Points on a hilly landscape, in no order, each with its height.
A climber steps from a point to the highest of its 2 nearest points, and stops where none of them is higher. Distance is the straight distance between rows; heights are no part of it.
q_671 h=5.60: [ -3 -25  -4 -34  13 -11  -8  26  10  -3   0   0   7   4   8  47   4  34
   7  -6 -21]
q_519 h=4.38: [  4   5 -21  26  -7  -9  27 -21   1  -2 -20   9 -13  -7  10 -41   5 -11
   8  -1   3]
q_461 h=0.33: [ -7 -15  -9  15 -34   5   9  18   6 -18 -24  -7  18 -21  21  -3  -1   7
  -9 -35  20]
q_630 h=3.10: [-14  10  15  14   5   6  -4  27 -12 -10  11 -25  -8 -15 -31  35  -1   4
   1   4  -1]
q_928 h=5.16: [-32 -15  13 -13  -5  -3  14  25 -29  -5   5 -36 -22 -10 -12  29  15   2
  -6  21  -3]
q_753 h=3.66: [  1  -3 -17  27 -13   2  26 -12 -15 -13 -23 -20 -11   4   5 -36   3 -23
  12   0  -9]
q_586 h=3.48: [ -6  -2  15  23  -2  -2   1 -12  27 -11   2   3  20  12  16 -21   0  -2
 -17 -13   7]
q_886 h=1.77: [ 25  15 -25  -3 -16 -18  11   5  41  -3  -7  24  -3  -1  26 -25  -1 -18
 -38 -18  18]
q_128 h=5.09: [ 19  10 -10 -26  -3 -16 -15   2  10  -2  -9   5  13  20  24  -4   4 -12
 -15  -5  -7]
q_77 h=1.76: [-22  11   5  18   6   8  21 -24  10  15  10  -7 -22 -12   9 -25   3   0
  -4  12   4]
q_18 h=2.69: [ 13  -2  10  12  15  18 -33  -6 -29   4  15  14   9  20   2 -23   7  -6
  18   9  -3]
q_295 h=4.76: [ -7  22   0 -15  12   3 -17  19 -15  -8  25 -13 -25  -6 -71  46 -10  14
  10  20  -4]
q_159 h=5.76: [ -4  -5  16 -24  18   8   0 -19  -7  21  20   9   4  17 -21  -8 -11   5
  10  32  -3]
q_475 h=2.70: [ -1  -2  10  -8   2  -3   1   1 -31  -7  19 -13 -13   1  -4  -5 -22 -23
  11  44 -18]
q_735 h=5.67: [  0   9  -4 -15  17  11 -17  28  -5   2  15 -12 -16   3 -65  59 -18   6
  13   8 -22]
q_585 h=3.61: [-15  -3  23  -2   3  10  11  23  -2   4   4 -18  -8 -25 -20  58  -1  21
  -6   6 -14]
q_787 h=3.22: [-14 -23   0 -15  -5   6   2   7 -29  -4  -5 -10 -11  -1   2  14   6   5
  15  -8  16]
q_209 h=3.47: [-10   4  21 -12  -6   2  -1  16 -13  10  27 -14 -15  -8 -43  24 -28   6
   8  33   4]
q_442 h=2.45: [ 11  -4  14  -5  17  24 -28 -25 -30   5  18  10  -1  19  -7 -16  11 -18
  14  28 -23]
q_347 h=4.81: [  3   2 -25  31  19 -10  -7 -18  21  -2  -3  24  -8  12  40 -29  21  -1
   0  -4   7]
q_402 h=5.65: [  6   6  -3 -16   7  -5 -20  -8   2   5   0   9  13  32  17 -20  10 -12
   5   8 -21]
q_423 h=4.30: [-23 -14  16 -15   6  -2  12  28 -13   1   7 -16 -29 -16 -22  42   0  21
 -13  26  -6]
q_752 h=2.91: [ 18  12   7  -2  27  20 -29   0 -12   8  28   7  14  15  -7 -14   9   0
  22  -5  -2]
q_109 h=8.15: [ -6 -16 -20 -11 -21 -21  18  12 -24 -14 -27 -15 -15  -4   4   9  25 -12
  -2   3 -16]
q_809 h=2.59: [ 19   7 -17  19 -37 -13  28 -19  28  -7 -32   1  -4 -29   0 -22   7 -13
 -20 -27   9]
q_931 h=2.07: [ 14  22 -21  -1 -24 -25  18  -7  33  -1 -21  11 -11  -7  15 -24   8 -15
 -20 -26  11]
q_308 h=6.40: [  7  10 -22   4  24  -6 -23 -20  14  19   0  22  -3  35  29 -29  17  -3
  -3  21 -22]
q_235 h=1.48: [  1  10 -31  20 -14  -5   2   2  38 -19   3  12   1  15  33 -38  10 -12
 -34 -14  22]
q_946 h=4.20: [ -2   2 -43  39  20 -23   7 -11  34   3  -1  22 -11   2  21 -33  34   4
  -7  -2   7]
q_640 h=3.74: [ -2 -21   4 -29   5  13 -16  -7 -35  -4   9   5  -6   4  -2  11   8  -2
  19  14  -5]
q_481 h=1.05: [ -3  -3 -22  -9 -18  13  -4  -2  -4 -20 -14   4  -9  18  29 -27  21 -10
   7 -21   7]
q_312 h=1.22: [ -7  11 -22   3 -19   6  -1  -6  18 -12 -15   4  -3  25  30 -40  18  -6
  -6 -16  15]
q_313 h=3.06: [-10  -5  20  -5 -10   2   9   8 -35  -3  24 -13  -5   3 -26   5 -24   1
   7  35  -2]
q_848 h=4.42: [ -7  27  26   6  18  16 -10  -1  -6  14  24 -13  -2   4 -31   6 -11   3
  -1  17  -5]
q_526 h=1.66: [ -8  30  19  22   0  26  -6 -11   3  -7  11   2   5 -13 -40   9 -14  23
   8  -7  18]
q_9 h=5.39: [ 19  11 -35  37   1 -19  15  -8   9  -1 -31  18 -15  17  11 -36  11 -11
  -2 -11   8]
q_345 h=3.68: [-17  20   7   7  -4  19  -6   9 -16 -11  10 -20 -23 -17 -53  43  -7   6
   3   1  10]
q_771 h=4.29: [ -8 -33   0 -39  12   6 -26  15 -26 -11   5   1  -4   6  -4  31  28   9
  15  15 -18]
q_541 h=2.37: [ -2   5   4  -8  12  -4  -4 -21 -18   5   2  -2 -22  10  15 -13  -6 -23
  17  32 -20]
q_751 h=0.88: [  1  -3 -11 -12 -11  -1 -12   2  -2 -29  -5   0  -3   3  37  -2   8  -7
  10 -23   3]
q_524 h=0.71: [  5 -12  -9 -15 -19  -7 -11  23  20 -28   3   6  15   1  35   8  -5   6
 -13 -26  18]
q_428 h=7.56: [ -4  13 -12  19  29   1  -3 -16  12  29  10  16  -2  20  22 -15   1  15
   0  17  -9]
q_168 h=6.09: [  0 -20 -15 -11 -12 -27  19  20   0 -15 -34 -19  -4 -18  17  22  17   4
  -7 -20 -13]
q_157 h=2.10: [ -1  10   8  18  11   4  14 -21 -16   2  12  -8 -17   2   9 -26  -5 -13
  10  20 -10]
q_393 h=2.32: [-15 -32  13  14 -18   5  21   5 -22  -2 -18 -21   3 -24 -14   8  -7  -5
  -8  -8  21]
q_554 h=5.01: [  9  -9   8 -18  16   3  -9   2  36  17  11   8  23   0   3  11 -18   5
  -5 -19   4]
q_5 h=3.55: [  9   7  14   9   2  14 -15  17  10  -5   8   2  16 -15  10  17  -8  10
   7 -34  14]
q_458 h=6.69: [ -9 -17   3 -21  -2  -6  -2  16  19  -1  -3  -5   7 -13  15  35   2  17
  -8 -20  -2]
q_651 h=2.34: [ -5 -19  16  -1  -9  11   0  18  -9   2   2  -3  16 -28 -32  30  -3  39
   5 -14  15]
q_160 h=6.26: [-15 -20  -6 -15 -10  -6   5  25 -42 -15 -12 -25 -23   2   4  17  13  -6
   3  23 -18]
q_719 h=5.46: [  4   9   4  28   8  14   5 -10  23  31  -8   7   5  -9  26  -8  -8   1
 -18  -2   8]
q_590 h=4.04: [ 11  -3  -3   4 -15 -26  29 -19  -2  10 -23   4   3 -22  -3 -11 -15  -1
 -10   7   2]
q_952 h=5.08: [ -5  18  13 -21  10  15 -12  -9  -2  22  27  13   6  11 -30  -1 -17  15
  11   7  -5]
q_628 h=4.94: [ -5 -24   1 -21  18  -5 -19  29 -11 -19   4   3   0   4   5  36  21  29
   8  -2 -24]
q_483 h=5.71: [  3 -10   4 -29   6 -11   3  10  18  21  -1  -6  13  -9   6  34 -20  -1
 -10 -10   0]
q_727 h=2.78: [-15 -24   1  -1  -7   7  11  18 -23   0  -4 -11  -4 -25 -16  24   1  16
   5 -10  15]
q_146 h=4.44: [ -4 -10  17 -13   5  -4 -17  17 -14  -7  11  -3  18   3 -35  31   4  13
  13  10 -17]
q_644 h=6.87: [ 32  23 -23   9   3 -33  15 -16  13  -9 -32  21  -8  13  -2 -24  14 -27
  -2  -9 -10]
q_683 h=6.48: [ -3  17   2  17  19  17  -5 -12   1  23   5  12   0  15  29  -6  -7   5
   5  -1   6]
q_756 h=5.93: [  1  -9   8 -22   5  -6  17  -3   1  22  -4  -5   8 -11  -3  22 -21  13
  -1   6   9]
q_662 h=3.09: [-10  -5  -6  10 -22  -6  26 -12   2 -17 -20 -25  -5  -7  -5 -34  22 -30
   6 -18   6]
q_319 h=1.97: [ -6   7  20  10  -6  12  -3  -1  -2   4   7   4  20  -6 -43  24 -18  22
   8  -8  10]
q_291 h=4.86: [ 12   7 -26   8   1 -14  -5 -20  15 -12  -9  22   2  14  10 -49  32 -17
   2   9 -17]
q_219 h=1.39: [-16  27  15  20   5  19   9 -18   5   8  18   6  -7 -21  -7  -7 -14  16
  10   2   6]
q_639 h=4.00: [  8 -10  14  18 -12  20  -8  -3  12   5   2   6  20 -17  12   6 -10   8
  -8 -24  30]
q_712 h=3.97: [ 13  -9  -6  17   1  -8  -1 -10  47   0   3  26  19   7  27 -19  -3  10
 -35 -10  18]
q_627 h=4.01: [ -4   0  23 -11   8  -3  -9   3  -1  -7  10 -13  20  11  -4  14  -3  -5
  13   0 -20]
q_584 h=6.56: [ -4   3  11 -23  16  -7   6 -28  15  20   7   5   9  17 -10  -8 -12 -11
  -1  20 -18]
q_924 h=5.70: [ 34   6 -19  -9  -2 -28  -7  -5   8 -10 -24  15   1  19  16 -16   3 -27
  -4  -8  -7]
q_601 h=2.19: [ 11   7  18  -1   8  28 -32  -2 -33   5  28  -3 -16  23 -21   3  -1 -16
  16  37 -16]
q_898 h=5.53: [  6  12 -29  16  12  -6  -6 -14  -3   4  -3  25  -5  16  24 -42  24  -4
  11   8  -8]
q_200 h=2.80: [ -3 -15  -4  -7 -11  -8  10  -5 -41  -2 -13 -12   0   3   0  -8  -5  -9
   6   8   8]
q_605 h=4.66: [ 10   1   4  18 -11   8   8  -7   8  21 -17   6   9 -19  24  -3 -11  -2
 -17 -24  20]
q_725 h=3.16: [  4  16  16  -4  11  19 -25   8   5  -7  22   7  12  11  -7   0   4  10
  22 -17  10]
q_45 h=3.92: [  2  22  23   4  11  11  -6   4  -7   9  31 -14 -14   0 -53  20 -32  -4
   7  25   3]
q_824 h=3.21: [-17   1  11   8 -15   1  12 -10   6  -9 -16 -19  -1 -17   4  -8  11 -20
  -6 -11   2]
q_646 h=0.52: [ 10  -8 -19   8 -39  -8   7  10  23 -22 -20   9  14  -1  30 -12  -4   5
 -21 -32  11]
q_557 h=3.60: [ -6   4  17   5   3   0   3  -1   6 -10  -9 -11  16   0  12  -6   0 -12
  -9 -10  -4]
q_258 h=4.90: [-10  -4  14 -17  18  10 -12  16 -10   2  14  -3   1   5 -39  49 -14   8
  20   5 -16]
q_189 h=3.30: [ 13 -13  -9   6 -34 -23  26  -3  17  -1 -29  -2  15 -33   9  -3   0   1
 -13 -13  -4]
q_845 h=4.97: [  1   2  17   1  -4  -2  18 -13  -2  29   1  -6   8 -17   0  -7 -23   8
  -7  12   6]
q_906 h=4.43: [ 20 -10   0   0   5  -1 -12   3  46  13  15  25  26  -3  19 -10 -19   2
 -25  -7  16]
q_622 h=2.42: [  7   2 -10 -11   5  -7   7  -5 -21  11 -11   6  16  10  12 -23  -3  -2
   2  -7  16]

For each start below, name the point where the climber stops.
q_586 => q_458
q_442 => q_428
q_541 => q_584
q_526 => q_787
q_640 => q_458
q_601 => q_428
q_585 => q_109
q_639 => q_428
q_662 => q_644
q_751 => q_756
q_931 => q_756
